Points, in no order, along strands that fork, close into loops and pass close to each other.
(in the rows, 128 means zero)
Two points are linked if the straight distance between their rows is under 135. Some points are linked to none.
q_907: [129 164 170  87 138 105 109  96 129 128 100 122 177 156 146  85 105 138
  80 101 117 163 189  86 118 149 104 155 145]
q_651: [107  77 170  92 123  80 136 197 193 100 167 154 177 126 123 129 101  95
 147 146 134 127  90 149 121 136 174 119 126]
q_707: [ 71 148 165 111 111 128 125 157 150 152 143 140 159 157 167 114  93  95
  80 147 132 128 123  74 120 174 133 143 203]
q_515: [116 166  94 148 128 188 120  41 109 155 137 155 150 136 132  60  81 116
 124 120  56 155 157 141 125 169 121 130 124]
q_173: [124 143 123 115 168 113  64 104  82 161 126 143 102  85 143 154 110 108
 159 163 137  99 148 114 146  95  87  80 181]
q_339: [109  98 131 151 150 156 173 141 146 158 158 119 143 116 132  98 149  93
 131 126  93 156 111 157  99 132 183 157 130]
q_878: [129 110 127  51 130 126 149 139 142 118 160 104 100 142 110 102 153 154
 183 133 131 147 119 151 102 105  97 104  77]
q_238: [144 143 181 120 128 142 140  55  59 115  86 126 165 139 158 109 116 139
 124 127  98 163 135 148  85 136 134 127 130]
q_894: [144 151  92 177 148 187 171 104 153 170 107 108 112 138 119 133 140 120
 118 114 127 137 144 161 162 128 166 160 118]
q_189: [116 149 140 108 125 112 145  78 133 124 130 119 163 132 138 108 178 142
 130 150 173 146  90 169  46 156 134 116  49]
q_281: [133 116 169 146 134 112 104 107 132 176  98 136 130 124 121 146 113 173
  91 142 166 134 196 112 112 149 122 131 121]
q_525: [152 114 172 135 164  95 119 134 107 152  87  94 141 138 140 139 172 131
  94 115 170 104 107 119 111 115 147 146 148]
q_557: [ 67 125 164 110 165 128 151 163 173 140 152 136 178 151 163 113 127  85
  92 128 160 143 135 114 100 141 176 136 169]
q_226: [165 169 133  60 119 175 131 147  80  63  99 130  78 132 130 128 142 135
 141 110 108 118 114 167 165  86 103 133 115]
q_101: [175 165 109 118 141 162 131  88 110 125 103  77 108 132 136 107 217 130
 130 121 149  91  75 149 127 136 123 162  93]
q_331: [186 119 150 120 109  94 121  93  83 182 124  85 101 159  98  92 122 138
 125 142 126 134 123  83  97 143 122 167 168]
q_548: [ 90 144  67 173 130  62  99 167 142 187 135 107 108  82 154 138  84 121
  83 130 147 101 124  58 113 169 162  97 142]
q_974: [123 130 140 115 106 137 135 111  75 175 169 158 101 113 112 105  83 134
 158 150  66 153 146 163 109 129 112 151 150]
q_826: [186 137 120 144  78 173 165  81 111  96  96  80  92 192 119 108 140 157
 128 107 134 121 112 165 159 156 154 185  77]
q_353: [125 128 138  63  94 133 165 156 126 101 136 102  93 147  98 132 129 167
 158 110 164 165 114 158 121 111 110 125  54]
q_769: [125 111 100 151 124 149 122  86 131 174 154  91 117 108 157  87 148 136
  91 134 127 136 138  87 136 174 145 154 143]
q_541: [100 107 192  79 127 114 173 156 180 105 149 151 175 160 134 113 101 122
 120 144 150 153 128 136  92 143 144 135 146]
q_423: [116 168 153  96 109 104 146 121 181  72  90 184 155 134  93 155 182 106
  80 128 133 126 136  89  89 151  88  85  96]
q_812: [117  78 127  75 138 160 147 147 159  78 154 146 115 110 140 139 165  98
 104 156 101 124 112 153 153 132 131  82 106]
q_230: [103 118 138 104 131 135 100  86 184 126 178 174 142 112 148 113 110 125
 117 153 124 136 209 123 135 192 118 124 137]
q_720: [140  74 105 129 116  75  82 158 204  86 120 184 134 116  64 182 147  90
  96 141 129  88  90 108 131 121 112  79  86]
q_118: [137  88 150  57 129 141 105 118 129  72 151 112 172 111 165  81 147 165
 153 123 129 100 155 138 106 128 108 107 142]
q_440: [166 151 135 151 153 147 165 105 107 195 126  85  96 192 107  98 160  89
 122 146 109 109  90 102 148 143 144 194 166]
q_956: [ 98 177  85 184 158 187 132 109 161 161 161 123 118 179 118 139 140 138
 116 138 117  90 118 118 178 130  90 154 124]
q_784: [110 127 141  81 160 196 155 122 152 155 132 120  90 117 151 124 125 123
 105 122 114 160 165 169 170 135 145 124  96]
q_904: [ 89 205 172 171 159 127 147 128 108 176 111 118 155 164 150 147 141 130
 125 134 149  98 106 117 133 115 123 160 139]
q_952: [115 155  62 153 162  92 145 146 136 125 130 104  93 126 102 143 184  89
 146  78 119 145 104 123 176  66 132 126  77]
q_680: [113  76 107 159 136  60  94 146 107 171 110 150 113 111 140 162  73 100
 122 112 121 143 112 106 204  79 169 132 146]
q_880: [ 99  99 113 116  99 129 163 167 132  74 141 156 133  74  96 121 174  61
 140 126  69 134  64 107 139 110 138  67  92]
q_112: [145  65 116 120 104  90 148 182 126  91 136 129 120  67  55 125 127 104
 211 133 110 119 100 121 111  92 108  25  87]
q_155: [139 127 179 122 130 133  96 108 155 144 107 111 167 179 122 138 108 181
 109 162 188  89 160 107  96 166  91 121 151]
q_280: [ 69 145 127 165 139  78 151 173 180 116 150 141 176 128 141 151 134 110
 153  90 162 138 118 135  99  95 156 132  94]
q_289: [ 89 146 143 100 124  95 104 157 150 155 151 176 109 115 129 144  28 108
 112 136 122 149 176  89 142 138 114  78 172]
q_700: [ 73 182 133 141 191 108 132 126 142 121 157 182 157 130 139 156 146  66
 141 180 136  95 106 154 141 124 128 114 129]
q_731: [101  98  85 115 127 139  85 124 135 130 193 149 106  99 149 123  89 110
 133 134  71 123 148  96 183 110 106 113 175]
q_219: [139  90 120 128 118 100 125 157 167 112 135 163 110 120  62 162 171 111
 102 158  96 117  67 118 106 131 100 122  89]
q_415: [172 133 134  80 103 107  84 128 162  81  98 163 123 120  97 131 178 137
 112 130 179  63 127 106  69 149  58  99  85]
q_58: [121 133 118 213  99 104 106 110 114 182 148 159 130 122 118 133 109 142
 126 115  83 118 129 116 129 135 127 193 163]
q_81: [159 147 123 136 136 159 138 124 105  64  62 161 127 139 125 140 200 131
  77  94 116  80 115 118 108 131  88 128 128]
q_624: [118 159 144 186 130 182 154  84 118 205  99 147 122 149 132 114 103 108
  64 125  86 137 142  87 121 190 155 154 129]
q_847: [170  83 128 133 163  92  65 136 155 197 116 135  88  99  92 140  83 105
 104 139 118 134 151  99 140 120 143  85 156]
q_917: [105 116 195  98 125  95 150 168 184 102 133 161 179 162 124 127  69 148
 129 128 152 140 195 117 103 151 130 131 130]
q_265: [151 154  81 162 140 132 164 143 128 129 129  90  89 152 111 140 164 103
 133 105 111 124 108 149 189  97 151 158 110]
q_756: [ 94 180 103 178  93 126 131 119  87 154 122 145 114 108 158 137  75 142
 131 102 123 162 177  91 108 146 129 121 166]
q_526: [ 91  84 110 157 155 100 117 158 194 162 165 121 161 131 143 125  81  95
 147 102 184 142 141 103 133 107 179 115 156]
q_364: [106 146  92 150 115 192 199 158 160 138 153 127 108 139 115 118 114  99
 182 122 134 143  82 189 145 115 159 149 109]
q_347: [126  83 124 148 145  78  97 150 117 128 116 142 128 100 138 161 126 106
 117 115 117 118  99 154 184  90 156 159 110]
q_13: [137 210 143 151 133 175 168 101  81 145  68 135 149 119 138 127 104 101
 140 116 117 146 128 183 129 122 178 147 150]
q_656: [110 114 107 106 102 123 145 136 137  62 165 162 145  78 111 123 155 155
 157 113  56 118 128 173 143 135 112 108  67]
q_221: [138 116 175 116 153  62  86 128  99 157 115 138 125  73 150 135 133 129
 130  96 100 126 142 159 169  85 151 163  99]
q_800: [131 168  79 112  85 137 139  97  77 132 124  88  49  90 155 118 111 143
 108 147 108 149 122  90 137 191 145 122 152]
q_309: [ 83 137  74 154 146  91 123 145 155 131 136 176 104 114  82 186 152  62
 132 172 126 124  50 148 166 111 112 127  69]
q_626: [111 116 127 123 162 108 143 152 191 135 142 163 151 141  89 118 171  85
  96 151  96 123  78 140 107 144 125 138  91]
q_862: [153  96 158  89 127  95 133 176  73  86 102 109  93 110 151 150 127 135
 151  83 167 126 126 150 153  62 143 118 136]
q_84: [124 166 125 157 143  70  90 128  87 197 113 145 109  76 122 153  78 116
 138 146 139 123 157  98 105 139 110  76 170]
q_223: [112  78 106 139 128  77  88 141 108 160 139 141 124  73 145 125  52 104
 156 126 119 152 140  83 159  83 162  76 177]
q_170: [ 87 169 140 123 120 116  97 133 119 161 156 155 108 120 170 129  93 106
 126 107 125 142 140 146 179 119 105 179 123]
q_434: [ 76  84 143 104 122 134 163 179 125 114 140 111 158 117 161 133  87 115
 131  88 131 167 151 127 162  94 191 106 151]
q_760: [ 86 193  92 149 149 144 152 147 162 123 144 180 116 118 109 157 142  68
 136 155 115 127  74 171 162 114 119 129  92]
q_716: [142 175 107  84 111 188 170 127 154 102 129 101 150 182 128  66 103 136
 157  82 113 152 123 150 136 116 132 145  84]
q_511: [119 144 137  81 117 103 159 138 171  74 116 154 163 123  91 124 195  99
 126 117 105 136 112  94  69 133 107  73 128]
q_719: [132 118 169 106 169  96 101 160 131 141  97 104 131 144 164 152 153  95
  63 126 165 101 125  80 149 112 159 110 185]
q_842: [165 128 123 118 154 135  71  97  62 159 125 117  91 108 156 144 154 133
 145 165 168  74 140 118 150 111  82 111 164]
q_883: [149 119  87 177 131 187 135  77 146 154 125  71 123 157 143 128 183 159
  95 117 138 139 143 125 155 149 163 156 131]
q_579: [155  66 160  78  99 121 126 192 166  94 127 129 119 152  89 148 120 146
 131 167 171  98  80 149  87 127 114 110 140]
q_233: [163 101 156 130 111 126 126 116  55 151 155 140  77 109 110 121 119 127
 165 150  58 135 120 154 145 121 104 189 146]
q_801: [148  96 117 153 117 129 132 137  56 142 156 119  80 104 105 110 115  83
 175 125  56 136  99 134 177 104 144 179 163]
q_885: [127  88  88 140 127 155 185 144 125  72 127 111 136 117  95 165 156 134
 164 143 135 158 134 136  84  99 129  51 140]
q_960: [160 191 158 105 136 166 123  99  68 120  86 122  78 164 143 135 134 136
 141 109 120 108 141 150 169 117  96 159 142]
q_494: [113  73 135 106  70 140 156 159 152 100 145 140 114 100 100 168 130 149
 133 178 159 130  79 163  97 154 122 117  88]
q_308: [161  69 115 139 120 118 162 160 139  95 124 113 115 101  47 158 149 141
 170 161 137 127 114 130  69 101 111  62 116]
q_227: [144 150 114 111  99  95 169  97  85 184 127  98  70 173 124  87  92 127
 109 135  97 148 133  59  75 171 126 139 150]
q_750: [103 112 168 176 101 105 130 150 133 166 134 139 161 142 143 140  98 145
 144 143 185 143 122 141  82 133 155 175 145]
q_627: [147 127  69 130 130 158 110 109 120  89 129  89 110 106 144 144 236 145
 114 123 179 103  88 125 151 139 117 128  86]
q_945: [103 121 176  87 107 166 161 114  89 145 152 150 127 133 143  81  81 133
 140 131  67 175 154 162 130 132 134 150 116]
q_252: [156 114 137 159  80 102  78 119  89 109  99 109 137 117 150 128 117 182
 108  84 129 118 172  78 129 128 112 156 163]
q_559: [160 138 169 123  90 160 123 102 101 111 101 136 130 176 127 118  99 152
  75 137 116 129 112 138 152 177 112 208 113]
q_854: [ 83 110 111 111 147 146 117 107 163 109 186 167 148 141 142 107 116 133
 137 141  74 120 146 130 151 147 105 141 163]
q_186: [134  70 109 178 173  94  93 151 151 132 138 137 154 119 109 179 119  89
 144 208 154 101  78 140 129 110 132 107 143]
q_715: [128 125 108 121 110 170 162 126 133 157 131 115 106 153 135  85  85 126
 111  75  76 173 174 100 144 123 144 130 156]
q_863: [107 184 145 130  78 173 140 130 112 123 116 142 142 139 167  75  45 126
 113  84 111 185 149 125 155 159 149 180 102]
q_957: [131 143  86 126 101 150 134 109 140 168 145  83 115 147 164  86 130 123
  64 129 109 134 108  42 131 190 141 140 160]
q_623: [136 173 121 151 129 176 128  43 101 206 114 131 102 161 144 103  85 114
  99 123  88 152 149 106 127 190 118 151 102]
q_150: [158  97 142 106 167  62 109 161 141  97  94 131 128  98 107 154 178 120
 121 109 136 101 119 137 100  83 110  78 105]
q_799: [151 144 155 122 135  88 120 112  93 209 117  97 107 151 133  84 160 101
 126 150 107 112  95  97 104 147 125 189 175]
q_497: [127 134 135 123 134  93 109 135 139 115 152 151 142 117 105 131 139 142
 157 157 146 107 101 177 102 125 105 150 112]
q_2: [105 135 105 218 141 112 139 130 133 163 137 140 143 169 122 119 137 129
 138  76 106 130 136 140 115 105 129 196 147]
q_555: [148 151 135 115 154 128 147  94 108 153 115  89 135 125 152 118 206 132
 134 149 168 123  83 167  96 133 146 147  74]
q_426: [155  73 134 139 154  93  77 149 190 130 142 154 125 117  83 141  69 128
 132 130 128 116 147 143 155  92 146  75 141]
q_297: [132 151 160  75 156 103 112 103 151 118 126 131 165 182 124  86 141 165
 107 118 125 130 155 118  82 126  81 144 104]
q_922: [164  89 132 129 106  73 119 209 160  98 133 138 149  94  44 120 105 111
 213 124 136 111  75 140 101  83 132  54 107]
q_909: [123 124 134 150 147 165 187 130 157 139 116 155 159 156  94 112 166 105
  96 147  77 165  82 169  82 162 168 150  82]
q_726: [119 135  90 155 110  74 102 130 119 166 121 139 127  66 143 116  96 160
  74 144 112 126 146  89  78 187 144 116 132]
q_442: [147 159 135 125 116 172 152  90  55 156 135  95 119 136 136  82 134  99
 173 144  91 154 107 135 128 123 159 150 179]
q_554: [134 110 133 118 143 152 169 141  76 130 149  89 126 126 139 102 131 123
 193 134 110 166 123 131 107  90 143 131 176]
q_910: [ 86 236 178 158 137 149 134 102  83 163  91 135 146 160 146 146  96 134
 113 139 125 117 133 138 148 143 108 176 135]
q_329: [ 82 188 117 129 131 156 120 119 139 129 149 158 161 175 143  96  86 131
 128 113  85 130 159 104 133 135  97 152 191]
q_407: [151  96 122 126 154 124 164 147  86 133 147  87 108 135 108 126 134 156
 211 164 133 142 117 153  83  70 104 123 160]
q_316: [ 94 146 128 140 148 102 150 145 153  81 119 127 184 123 145 123 132 143
 166 103 120 144 175 139  90  95 131 110 129]
q_321: [152  98 142 150 142 117 114 156 116 118  88 109 116 127 111 212 139 151
 126 159 213  98 133 135 108 106 123  89 155]
q_218: [211  78 120 143 151 126  97 175 106  93  96 146  92 121 100 184 165 138
 128 129 215  62 113 116 112 113 119  91 131]
q_90: [133 113 148 141 110  95  83 141 144 103 133 127 178 102 155 127  93 143
 142 118 150 121 160  97 124 115 153  97 206]
q_487: [131 102 141 147  71 153  85 100  94 113 130 120 148  88 166 126  90 183
 105 139 153 147 191  92 122 177 116 134 145]
q_492: [155  99 112 130 138  64  99 145 132 216 141 124  86  94 104 127 116 107
  98 129  99 129 122  71 128 141 151 129 165]
q_151: [123 119 125  64 145 180 158 148 176  86 123 121 103 148 123 136 142 127
  83 127 121 138 150 149 168 137 118 102  94]
q_177: [122 151  92 139 160 161 117 103 156  79 123 135 169 126 131 106 195 111
 112 111  84 116 132 146 141 122 109 119 137]
q_711: [124  98 104 130 109 181 170 108 103  51 109 142 132 112 116 159 184 153
 134 153 122 127 115 152  84 148 130  92 127]
q_781: [ 97 134 132 111 126 144 168 151 102 153 149  82 114 119 154 117 117 113
 166 100 152 179 136 123 134  85 168 123 158]
q_601: [143 150 162 129 146 100 127 111 114 142 108 119 133 106 143 103 159 152
 115  63 125 140 144 163 161 124 152 175  86]
q_371: [116 110 113  90 146 110 141 138 166 123 174 118 100 120 101 127 140 136
 191 170 164 137 144 156 109 102 109  66  87]
q_456: [101 144 128  87 138 165 141 137 149 165 135 118  83 140 160 110  84 103
  97  96 116 178 171  94 167 144 152 116 151]
q_973: [144 129 142 162 122 132  97 126  94  88  93 124 137 106 170 167 143 152
  92  96 157 107 165 119 159 115 119 142 156]
q_254: [156 130 120 105  94 180 140  99  83 142 139 114  54 122 126 105  98 153
 133 100  80 171 173 124 176 132 131 137 143]
q_273: [129  66  89 149 143  85  88 145 117 156 172 115 128 101 127 125  80 127
 197 134 137 131 134 136 168  71 144 105 124]
q_338: [121 141  93 177 183 146 125 121 150 139 128 123  97 164 109 194 160 138
 105 162 140  76 121 116 158 111  81 114 103]
q_995: [139 179 101 100 136 180 162 125 154 144 131  78 116 220 130  76 112 121
 146 103 134 148 131 121 137 102 130 153 142]
q_642: [ 93 149 136 158 130 170 144 113 107 147 152 133 121 161 130 178  97 157
 139 168 165 128 119 156 132 137 104 162 155]
q_327: [180 149  98 150 113 197 191  85 141 161 102  82 113 189 104  98 118 135
 133 119 133 145 139 154 133 139 172 161  77]
q_976: [100 146 133 166 168 143 156  82 149 134 126 159 179 180 116 134 129 148
 114 160 139 125 175 140  61 145 116 129 124]
q_117: [158 104 180  60 135 111 139 166  92 138 122 127  99 139 118 147 103 127
 137 147 115 128 118 145 112  94 110 153 166]
q_448: [142 126 150 112  80  93  95 116 188  66 112 192 150  99  92 136 189 133
 107 117 159 101 142  86 106 168  80  82  81]
q_313: [138 111 116 177 151 115  82 142 122 147 138 107 135 119 119 175 119 137
 167 189 192  97 121 126 126 113 115  95 183]
q_258: [122 145 117 116 101  84 157 150  89 205 134 132  82 122 129  97  80 126
 133 126  97 169 127  92  59 163 137 136 160]
q_811: [119 132 188  91 138  93 102 169 186 122 133 143 151 151 124 129  30 141
 114 130 166 143 203 104 134 149 127 101 170]
q_881: [182 169 133 135 122 168 162  83  66 142  79  80 132 139 131  99 141  79
 147 144 108 122  96 163 127 141 179 166 164]
q_647: [179  84 171 129 114 128 120  81  62 127  98  97 163 110 157  87 155 156
 114 105 108 127 130 129  81 136 156 163 143]
q_237: [151 144  61 135  90  98 117 109  74 134 132  91  87  96 169  95 117 163
  97 134  95 136 116  91  83 198 141 123 133]
q_665: [155 126 107 150 131 135 128  84 115 129 110 100 109 184  98 149 162 192
 126 152 152 104 126 140  94 137  81 144  90]
q_113: [153 151  90 127 113 192 161  86 105  67 109 135 158 126 110 119 183 136
 149 157 109 131  82 158  92 140 109  97  96]
q_212: [119  79 145  57 121 140 122 108 134  83 185 131 156  91 148 100 112 172
 200 164 116 116 183 168 118 156 101  92  97]
q_808: [107 144 103 200  65 109 113  99  91 173 149 138 115  98 146 109  87 155
 140  92  94 169 144 114 131 143 132 180 138]
q_535: [ 81 219 107 172 152 176 127 108 152 169 139 150 132 189 144 114 103 133
 133 118 111 102 143 108 162 122  80 153 159]
q_288: [ 88 144  87 148 152  69 141 164 148 137 145 127 120 141 130 146 121 100
 156  75 142 147  91 142 155  55 134 136  87]
q_631: [143 151  92 156  99 183 142  62 141  86 113 144 173 118 122 101 184 130
 128 131  89 132  91 167 104 160 129 114  44]
q_691: [137 104 130 154 178  90  89 117 185  81 102 163 161  82 110 166 119 147
 130 115 147 108 210 150 145 120 144  43 127]
q_290: [100  64 148 110  88 135 148 173 150 125 179 141 112 126 127 174  68 149
 153 156 153 133 124 180 143 128 136 139 107]
q_522: [156  95 128 114 110 103 101 159 141  99 136 102 114 172 122 147 136 167
 120 104 152 101 116 117 139  95  95 152 156]
q_635: [112  91  97 129  94 138 179 165 121  63 145 135 157  87  93 115 170 118
 161 100  69 119  84 127 108 111 116 105 106]
q_875: [127 179 155 126 151 164 133  43  87 131 124 148 186 147 161  81 106 129
  99 143 101 166 151 150 106 172 120 136 123]
q_473: [ 81 119 122 187 144 103  98 134 167 179 159 194 124 130 115 178  66 116
 159 123 142 145 194 140 129 119 127 122 120]
q_12: [ 90 150 136 161 140 121 127 147 153  87 101 160 158 111 141 175 150 116
  68 145 152 106  96 145 149 132 151 135 117]
q_596: [ 92 160 135 173 148 105 110 141 115 105  96 135 145 123 155 188 138 146
  93 101 169 112 142 141 177 117 124 143 118]
q_687: [130 227 139 170 120 183 100 100  60 144  71 136 122 139 162 158 122 141
 120 128 117  93 152 126 171 140 103 160 161]
q_145: [168  91 170 119 128 125  67 142 187 154 148 131 135 156  93 118  94 159
 105 165 165  89 111 119 120 149 111 127 160]
q_701: [105 224 142  95 143 164 166 127 160 100  81 120 169 167 135 108 156 111
  96 121 157 125 103 146 130 134 125 136  86]
q_866: [120 106 156 113  68 148 111 130  91 125 133 125 142  85 165 103 100 142
  83 147 132 169 122 107 136 190 152 159 146]
q_815: [147  95 161 149 155 106  90 115 136 130  99 149 154  77 121 166 127 177
 116 132 150 126 188 160 119 118 132 105 109]
q_6: [ 93 176 131 115 102 148 156 148 151  60 104 145 141 118 128 164 155 121
 102 117 163 135  86 140 134 148 129 126  88]
q_752: [148 129  81 131  87 164 152  93  68 150 141  94  33  84 135 122 109 136
 148 144 105 167 162  99 160 148 138 113 159]
q_178: [159 164 133 144 108 148 128 105 109  76  69 129 152 153 140 133 178 157
  73  87 131 116  93 138 111 150 106 154  81]
q_354: [122  89 150 104 141  55 154 197 173  94 129 131 165 120  96 135 105  96
 178 129 129 130  94 130 108  83 163  71 135]
q_206: [164  59 163 104 101 111 105 158 175 115 147 133 159 137  92  98 130 161
 121 170 125 101  99 138  78 172 151 131 136]
q_261: [124 154  97 130 125 176 143  98 120 157 170  78 106 204 136  94 116 151
 156 126 146 154 145  98 147 116 110 147 173]
q_8: [138 127  87  88 131 128  92 124 115  86 118 124  77  93 147 149 212 123
 110 114 197  91  94 121 137 118  90 107  58]
q_776: [ 87 135 170 134  99 135 116 138 136 166 148 164 150 126 152 116  81 126
  72 153 133 142 131 111 120 203 140 184 152]
q_269: [141 130 157 102 133 118  89 149  73  81  90 130 117 117 166 166 113 156
 144  94 172 113 152 137 144  80 102 132 147]
q_493: [131  52 127  93 141 136 114 148 150  67 131 133 123 120 139 163 137 121
  98 156 125 103 132 122 150 109 142  98 154]
q_749: [ 97 158 133 168 127 112 140 100 129 114 119 123 190 172 147  93 146 146
 159  76 120 157 146 131  92  97 136 164 126]
q_355: [156  63  79 154 143 101 116 149 114 190 173  86  93  86 114 130  98  86
 157 158 116 154 117  64 129 128 159 117 167]
q_129: [125 130 128  72 105 125 165 165 102  94 119  69  78 140 143 155 147 148
 157  79 167 144 126 143 160  90 138 141  89]
q_654: [ 85  89 137 133 155 150 183 155 149 139 152 152 136 120 151 116 105  91
 129 103  92 171 163 142 113 109 184 118 117]
q_404: [106 128 144 155 180  75  81 143 150 132 128 167 185 114 132 172 131  79
 142 183 164  75  79 155 130 112 137 111 143]
q_988: [ 75 102  91 167 125 108 100 140 151 187 159 112 132 114 172 135 107  93
 107 109 169 145 138  69 128 138 166 116 165]
q_24: [170  96 151  90 135 117 105 114  89 104 124 103 148  96 162  84 177 157
 149  97 124 104 136 137 104 105 126 142 126]
q_63: [128 176  97 139 102 197 141 127 140 161 121 100 128 135 154  96 110  82
  83 145 100 122 101  83 159 188 166 132 188]
q_783: [165 151 136  68 116  95  96 105 150  85 121 145 123 143 113  97 180 157
 119 120 137 103 120 124  83 122  52 125  69]
q_167: [186  81 109 128 131  94  58 169 156  89 117 157 115 115  86 167 141 115
 130 149 177  67  73 121 134 112 103 104 107]
q_21: [105 196 142 101 169 128 136 132 156 158 113 111 138 173 129 126 157 105
 104 114 146 103  98 139 151 115 126 142 113]
q_829: [104 139 115 141 111 101 127 127 103 193 139 141 121  92 125 114  76 136
 163 118 140 168 189  99  87 135 133 102 163]
q_971: [173 105 160 154 119 122 122  95  79 126  83  88 157 165 151 127 165 160
  99 126 159 120 111 115  74 136 134 152 153]
q_225: [118  69 133 113 108 123 119 139 135  95 167 130 159  68 127 108 120 174
 185 116  83  96 177 183 135 134 119  92  68]
q_864: [130 126  81 140 135 148  99 115  91 143 146 126  87 116 133 127 113  88
 139 121  72 121 104 112 201  92 111 144 179]
q_420: [151  89 126 154 131  76  85 146 206  71 136 150 166 105  98 132 105 168
 149 106 141 102 184 148 157 122 137  77 112]
q_562: [136 181 113  73  90 166 170 157 137  80 120 119 116 142 113  86 124 128
 155  92  79 138  98 158 151  97 111 125  89]
q_765: [128  83 151  94 163 130  96 154 163 105 109 141 136 151 150 159 129  83
  70 145 115 101 117  94 164 112 135 104 191]
q_231: [164  96 153 133  70 150 159  97  96 103 114 104 117 174 124 110 115 174
 126  88  92 148 113 152 149 153 135 191  75]
q_702: [102 142 139 101  99 129 178 141 149  85 119 150 132  99  89 143 186  56
 134 103 126 159 103  90 123  97 131  60 123]
q_679: [159 139 122  92 189 121 100 121  95 133 113 104  78 116 136 157 193 129
 137 149 194  78 117 146 141 102  91 116 103]
q_483: [134 145 122 146 152 114 114 123 164 139 115 120 124 163  87 171 179 167
 117 153 159  71 118 119  95 127  68 118  93]
q_908: [ 97 164 106 118 117 181 135 116 149  50 124 130 149 104 154 117 128 146
 141 120 131 143 163 172 196 135 126 136  47]
q_498: [146 134 137 139 132 144 145 100 113  99  86 120 132 105 134 131 177 162
  94  97 113 144 143 164 137 127 145 153  67]
q_60: [135  70  74 170 128 126  88 131 107 165 189  73 102  88 149 121 115 128
 180 149 160 141 128 104 164  99 138 119 156]

A fork is a point with three links, a tip a point with one. Leave the first point through the second and follow the links. Name the first fork or tip that comes.
q_720, q_167 | q_309
q_206, q_145 | q_81
q_313, q_321 | q_554
q_21, q_904 | q_261
q_907, q_297 | q_647
q_555, q_101 | q_829

Name the points in between on the shortest way along the links from the first point to the second, in order.
q_651, q_261 | q_541 q_557 q_707 q_776 q_866 q_487 q_252 q_973 q_596 q_12 q_6 q_701 q_21 q_904 q_910 q_687 q_960 q_226 q_562 q_716 q_995
q_339, q_313 | q_909 q_626 q_219 q_720 q_167 q_218 q_321
q_288, q_8 | q_280 q_316 q_749 q_2 q_58 q_808 q_756 q_829 q_84 q_173 q_842 q_679
q_665, q_801 | q_483 q_338 q_956 q_535 q_329 q_854 q_731 q_864
q_448, q_238 | q_423 q_511 q_702 q_880 q_635 q_656 q_225 q_212 q_118 q_24 q_647
q_289, q_878 | q_811 q_917 q_541 q_557 q_707 q_776 q_866 q_487 q_252 q_973 q_269 q_862 q_129 q_353
